Each row is a point on a tangle of strands that fork, close into loops and nearly touch. The rows are in no order.
Points whose rows are less than 82.6 apart are linked; no others are. Some points are linked to none.
Z335: -9  18  26  -13  -19  16  -2  7  6  -3  -25  -14  -48  -16  10  22  -4  18  -18  -15  26  -8  -13  -29  36  -14  0  -18  19  -22  -41  6  -9
Z725: -29  -41  -4  7  31  6  -14  -49  -16  9  -9  -2  -19  -9  19  -18  44  25  7  17  -18  7  -16  -22  8  -6  18  -3  -6  -18  -22  -1  -5
Z317: -15  -25  27  15  -14  -4  -7  -28  2  10  13  11  -12  -9  1  -4  -16  41  3  -25  7  -26  -4  -34  32  3  31  -36  1  -2  1  -15  -30
Z506: -19  11  30  -24  -4  -8  0  6  3  3  4  9  13  26  12  4  -40  -23  7  10  -7  22  33  7  15  0  -18  6  46  6  36  17  -20
Z263: 15  -3  19  -1  -18  -18  5  27  7  -19  -24  8  -13  12  -13  -13  25  -10  40  -7  6  -34  0  -30  29  -3  -8  18  11  -18  -29  -8  -4
Z91: 13  5  -28  0  -10  -33  -4  29  -13  -6  -1  8  3  16  -38  -35  -16  -11  6  2  -4  -23  21  7  0  4  -17  41  -1  28  17  -17  9
Z858: 14  20  1  14  -21  9  4  20  -1  11  -3  -1  -27  -4  -7  0  -17  4  -29  -16  28  -31  -7  -9  -8  -3  10  -3  2  20  -11  5  -16
Z983: 32  -9  32  -11  -7  -15  -5  3  -8  -20  -10  -5  24  20  -3  -14  25  -5  51  14  -6  -23  2  -18  20  2  1  28  5  -17  -9  -2  -3
Z462: 5  10  -21  4  -35  -16  -19  22  -7  -6  -4  -1  -17  16  -34  -39  -35  -4  -12  -8  14  -24  28  17  0  8  -2  33  26  47  13  5  -3
Z410: 19  -14  -40  -5  32  -15  -11  -16  1  -11  -5  1  48  7  8  19  31  -22  35  -11  -32  5  -30  8  -17  12  -22  10  -3  4  19  -8  25
Z23: 15  4  34  -6  -17  -1  -7  -16  -13  -8  7  -13  12  16  14  -2  -21  12  -6  6  2  -8  6  -6  10  -7  11  5  4  -2  13  0  -19
Z878: -13  -16  -22  9  -18  -20  -9  -11  -1  9  26  -1  1  11  -23  -17  -39  18  -39  -5  5  -3  7  12  -5  -1  20  -4  -3  25  37  -5  0
Z394: 15  -13  13  7  18  18  8  -37  -6  -12  7  -21  35  3  32  8  19  15  -4  20  -21  27  4  6  0  -2  11  -20  -31  -31  9  0  16
Z371: -1  -1  17  -7  -7  19  -12  -11  -13  1  -16  -15  -38  -15  0  -9  12  23  -5  8  20  -10  -9  -37  22  -15  9  -1  8  -18  -56  -4  -7
Z45: -32  -30  14  25  0  5  -11  -27  -1  20  16  11  -25  -27  1  -15  -2  43  -11  -8  5  -23  -5  -23  20  0  38  -31  -15  -1  -5  -9  -28
Z918: 16  -1  -2  -5  -21  17  -21  -4  -19  -20  14  -36  7  -2  -2  -7  -16  12  -53  42  23  15  17  31  -11  -9  18  15  -2  13  5  17  14
Z486: -22  14  -7  5  9  -6  27  20  35  16  -7  23  -29  -10  12  32  3  -2  -24  -39  3  -1  -22  -26  8  -10  1  -35  -4  -12  -7  -4  -11
Z890: -7  -18  41  18  -25  15  -6  -16  -2  -23  34  -16  3  -7  -7  -15  -36  30  -26  -14  22  13  -9  6  10  2  37  -24  -14  6  19  -13  -35
Z392: -13  7  15  10  17  8  39  -2  22  -8  15  0  28  2  23  21  1  -8  -1  -26  -24  52  -18  6  -16  -5  -3  -31  -28  -24  13  -9  -11
Z645: -10  -20  17  14  -34  -5  -12  -18  3  -4  27  -8  -5  1  -19  -19  -47  31  -27  -20  26  -7  1  6  2  4  34  -19  -2  24  29  -4  -21
Z251: -28  2  11  -5  -45  -13  -9  8  23  -2  14  11  -18  14  -14  -5  -54  -4  -15  -36  22  7  25  17  1  3  13  -8  36  44  33  14  -23
Z685: 22  9  -39  10  6  -26  9  37  -8  -13  -6  17  10  -3  -33  -23  10  -20  13  -5  2  -25  4  8  -17  1  -28  33  -18  15  5  -24  14
Z622: 6  0  3  -9  1  -12  9  19  12  -3  -30  5  -28  6  -4  0  33  -6  25  -15  -5  -17  -19  -34  28  -5  -11  7  17  -18  -35  -4  4
Z589: 0  -6  -33  -1  28  25  -10  -31  -18  5  -9  -2  -15  -14  9  10  51  4  12  25  -7  19  -10  3  -16  8  -5  -10  -30  -20  -47  13  34
Z977: -1  27  -31  2  18  -15  21  30  21  18  -20  30  -20  -5  4  25  18  -17  -6  -41  -7  -15  -29  -18  -7  -5  -23  -14  7  2  -16  -8  2
Z763: 20  2  1  -3  -10  34  -7  -19  -19  -18  19  -40  18  -7  11  -4  -7  23  -47  46  16  19  8  25  -15  -8  23  3  -27  -4  3  11  16
Z182: 10  7  1  -8  -3  -44  12  4  18  18  -8  24  12  30  -7  -2  -7  -4  26  -32  -17  -25  -9  -20  11  4  -9  6  18  14  23  -10  -9
Z101: -15  -12  5  0  0  21  -21  -15  -12  18  -14  -11  -42  -26  -10  -26  16  28  -9  16  15  -20  -11  -35  10  -16  15  1  -1  -7  -51  -7  -13
Z697: 7  10  22  -10  10  3  34  -7  22  5  -9  -4  31  0  40  41  14  -17  20  -9  -26  42  -8  9  -11  5  -19  -19  -5  -23  14  5  9
Z819: 15  -18  -38  4  23  -24  -5  -3  3  -7  -5  19  29  7  -7  10  36  -21  39  -19  -33  -12  -34  -9  -13  13  -23  15  3  4  8  -13  16
Z566: 17  1  -48  -5  26  24  -11  -22  -12  -7  -9  -3  3  -15  4  26  52  -16  33  11  -9  22  -17  17  -20  22  -15  -13  -29  -11  -38  8  44
Z987: 30  -2  23  -19  4  -19  3  21  -6  -19  -10  -1  31  15  -8  -4  23  -23  56  22  -4  -4  16  4  9  8  -15  42  4  -9  11  2  12
Z641: -29  7  46  -12  -15  30  5  18  7  -16  16  -11  6  -5  6  5  -47  -24  -12  27  4  62  36  34  -1  2  -11  -13  31  -8  18  30  -15
Z294: -6  22  44  3  -36  20  0  17  14  -14  -8  -3  -28  -11  17  34  -25  12  -22  -27  35  -11  -11  -12  23  -2  7  -24  12  -7  -16  5  -31
Z907: -9  16  -8  -13  4  -37  22  4  22  19  10  23  22  20  6  16  -15  -17  -5  -32  -17  9  -6  -5  -7  -10  -13  -7  10  15  36  -15  -10
Z512: -24  -20  -28  32  19  -10  -17  -24  -12  22  18  13  5  -2  -8  -18  -1  34  -23  9  -12  -35  -12  4  -14  3  22  -4  -28  8  14  -10  1
Z970: 1  21  -16  -5  2  -17  18  13  6  12  10  14  5  7  0  17  -20  -18  -26  -17  -4  10  -2  3  -18  -12  -10  0  -3  16  26  -6  -6
Z459: 15  -5  -44  -2  32  7  -12  -25  -6  -6  -6  -4  32  -6  20  36  37  -17  26  -5  -22  21  -27  17  -24  14  -20  -20  -20  -8  -3  3  30
Z919: 38  23  -9  -8  4  13  0  8  -19  -6  2  -12  10  0  -2  1  13  -1  -2  27  5  -1  7  9  -13  -5  -1  20  -21  -1  -12  10  23
Z380: 20  22  18  -11  4  13  27  -11  8  5  -12  -5  1  -5  35  37  20  -8  13  5  -12  25  -2  2  1  0  -4  -15  -5  -33  -24  14  14
Z943: 16  4  -30  -26  31  2  -17  -16  -5  -11  -5  -28  44  7  7  23  10  -5  15  32  -23  29  15  35  -8  0  -11  11  -13  -2  23  -8  50
Z727: -8  20  40  -22  8  5  37  5  18  9  -5  -3  31  3  30  31  -13  -19  16  12  -16  48  15  18  -6  -2  -23  -13  10  -20  27  12  -7
Z552: 5  -16  -5  13  27  3  1  -33  -9  -5  9  -7  29  9  24  10  17  10  -11  7  -21  12  -9  2  -8  -1  9  -11  -26  -22  14  -4  11
Z809: 30  14  -20  5  -9  10  6  33  -19  -21  -7  0  2  -19  -20  -21  29  -14  14  30  24  -16  15  4  -16  -3  -10  29  -38  -9  -34  -4  26
Z200: 5  9  15  19  -30  19  -3  12  6  1  2  -6  -32  -15  -2  11  -21  10  -38  -23  40  -19  -11  -6  -4  -5  22  -20  -2  15  -11  8  -28
Z599: 8  17  -1  -37  33  -8  -2  27  -3  6  -9  1  28  -3  -1  7  -1  -41  51  31  -11  34  34  28  6  12  -35  33  30  6  24  11  30
Z609: 6  -2  -11  19  -15  8  -3  32  -5  1  -12  5  -29  -14  -32  -43  16  -3  4  1  24  -50  3  -17  1  -1  -1  20  -11  -2  -40  -17  -5
Z832: -13  -17  -13  7  20  -12  3  -3  9  21  -18  13  -31  -1  -8  -4  28  7  11  -14  -15  -23  -24  -31  11  -5  1  0  8  -8  -27  -8  0
Z111: -25  -30  -10  9  11  -19  -7  -2  11  30  -15  11  -37  -9  -29  -33  23  18  28  -15  -10  -49  -9  -30  20  7  8  3  7  2  -24  -17  -8
Z992: 18  7  0  -26  17  -30  -1  25  -3  -8  -8  3  34  14  -9  0  10  -31  52  15  -15  13  18  12  5  6  -26  45  15  5  25  -1  15
Z801: 10  -14  -25  8  13  -41  5  5  9  7  -2  26  14  15  -19  -12  23  -8  35  -27  -26  -34  -26  -18  0  11  -12  14  4  9  10  -24  8
Z846: 21  4  23  -8  -1  30  2  -29  -14  -16  11  -40  35  -4  25  6  0  21  -18  44  -3  28  18  23  -1  -4  14  -5  -28  -19  7  7  20
Z659: -24  4  4  13  17  4  34  9  28  2  12  17  -10  -4  18  25  1  -3  -16  -34  -9  28  -26  -12  -5  -8  6  -39  -20  -22  -3  -9  -13
Z424: -6  11  13  -2  -19  2  16  17  10  -6  17  -5  -5  2  2  7  -36  -10  -39  -9  17  30  1  18  -16  -10  11  -5  -4  11  21  10  -18
Z419: -13  14  25  -8  -15  19  18  21  12  -16  25  -16  3  -1  2  8  -38  -17  -33  7  1  60  11  34  -17  -9  2  -6  -1  2  17  17  -12
Z681: -7  -38  -8  19  29  -12  0  -43  2  1  5  8  30  13  27  11  29  7  12  -15  -38  9  -27  -11  1  12  6  -16  -9  -16  21  -10  5
Z196: 29  29  -4  -6  4  10  15  9  -7  2  -7  0  -5  -6  14  22  20  -8  3  9  0  3  -3  0  -9  -4  -5  2  -12  -14  -29  12  15
Z54: -19  -19  -24  28  29  11  -12  -26  -16  1  17  4  12  -5  11  -3  14  28  -32  20  -11  -7  -14  11  -18  -3  17  -11  -41  -11  5  -3  9
Z118: 16  19  -3  11  -37  -1  -7  21  2  5  -12  -3  -24  7  -27  -20  -33  4  -6  -28  34  -46  8  2  -4  11  5  13  19  43  7  0  -20
Z24: -8  -12  -37  18  1  -21  -12  -8  -12  26  13  5  6  6  -29  -30  -21  27  -24  6  -4  -41  -2  9  -12  9  14  9  -12  26  22  -15  6
Z204: -28  5  39  -14  -11  28  -5  14  3  -8  8  2  4  5  10  6  -47  -32  -4  24  8  40  40  21  7  6  -21  -8  54  -5  20  33  -18
Z657: 5  -5  -10  -3  -29  -1  -32  2  -15  -18  13  -24  0  8  -11  -15  -26  5  -49  31  12  8  26  27  -2  -6  17  21  21  26  13  17  10
Z493: 20  6  -21  17  -11  3  9  40  -17  -13  -10  8  -12  -14  -24  -32  23  -15  5  10  19  -32  8  -2  -12  -2  -14  29  -26  -2  -29  -12  9
Z905: -22  -17  5  26  -4  22  -22  -16  -9  21  7  -3  -34  -32  -1  -20  4  31  -34  8  19  -26  -6  -17  1  -8  31  -15  -14  5  -27  3  -22
Z275: -18  9  34  -24  -21  -9  -13  -8  -3  -5  3  9  0  32  4  -2  -48  -7  16  0  0  -2  31  5  19  3  -9  11  52  15  34  13  -28
Z557: -12  -13  -11  18  -11  3  -11  20  3  19  -9  4  -34  -14  -39  -46  9  9  10  -9  15  -62  4  -19  11  9  6  8  -6  6  -37  -20  -16
Z859: -14  -29  -5  -7  27  24  -5  -47  -15  5  -19  -12  -20  -10  19  -8  49  19  10  22  -7  27  -16  -19  -1  -4  8  -4  -8  -25  -38  6  10
Z828: -29  -1  35  -9  -44  0  -23  -8  8  -15  15  9  -14  18  -5  -1  -56  0  -4  -24  21  4  29  19  9  4  4  1  50  33  30  14  -27
Z740: -2  18  -43  3  30  -3  15  10  8  10  -15  25  -18  -15  12  32  30  -19  1  -29  -13  2  -32  -6  -23  -4  -26  -18  -1  -5  -26  -2  14
Z31: -3  22  8  -34  28  7  1  16  0  21  -5  -1  25  -6  9  17  -15  -38  31  41  -11  42  44  25  8  11  -33  10  38  -4  25  21  31

A tip is a point with one link. Name the tips that can be reached along the links from each point below, in the order of the rows.
Z609 | Z317, Z727, Z740, Z31
Z970 | Z725, Z251
Z512 | Z890, Z681, Z657

A fork is a point with three links, a tip a point with one. Leave the first point through the second and follow the links. Name the first fork or tip that comes.
Z659 / Z486 | Z740
Z992 / Z987 | Z493
Z983 / Z987 | Z31
Z459 / Z566 | Z725
Z200 / Z294 | Z317

Name the points in between on the shortest way along the links from the first point to the second, in order.
Z859 / Z819 | Z589 > Z566 > Z459 > Z410
Z890 / Z24 | Z645 > Z878
Z506 / Z424 | Z204 > Z641 > Z419
Z182 / Z641 | Z907 > Z970 > Z424 > Z419
Z599 / Z983 | Z992 > Z987
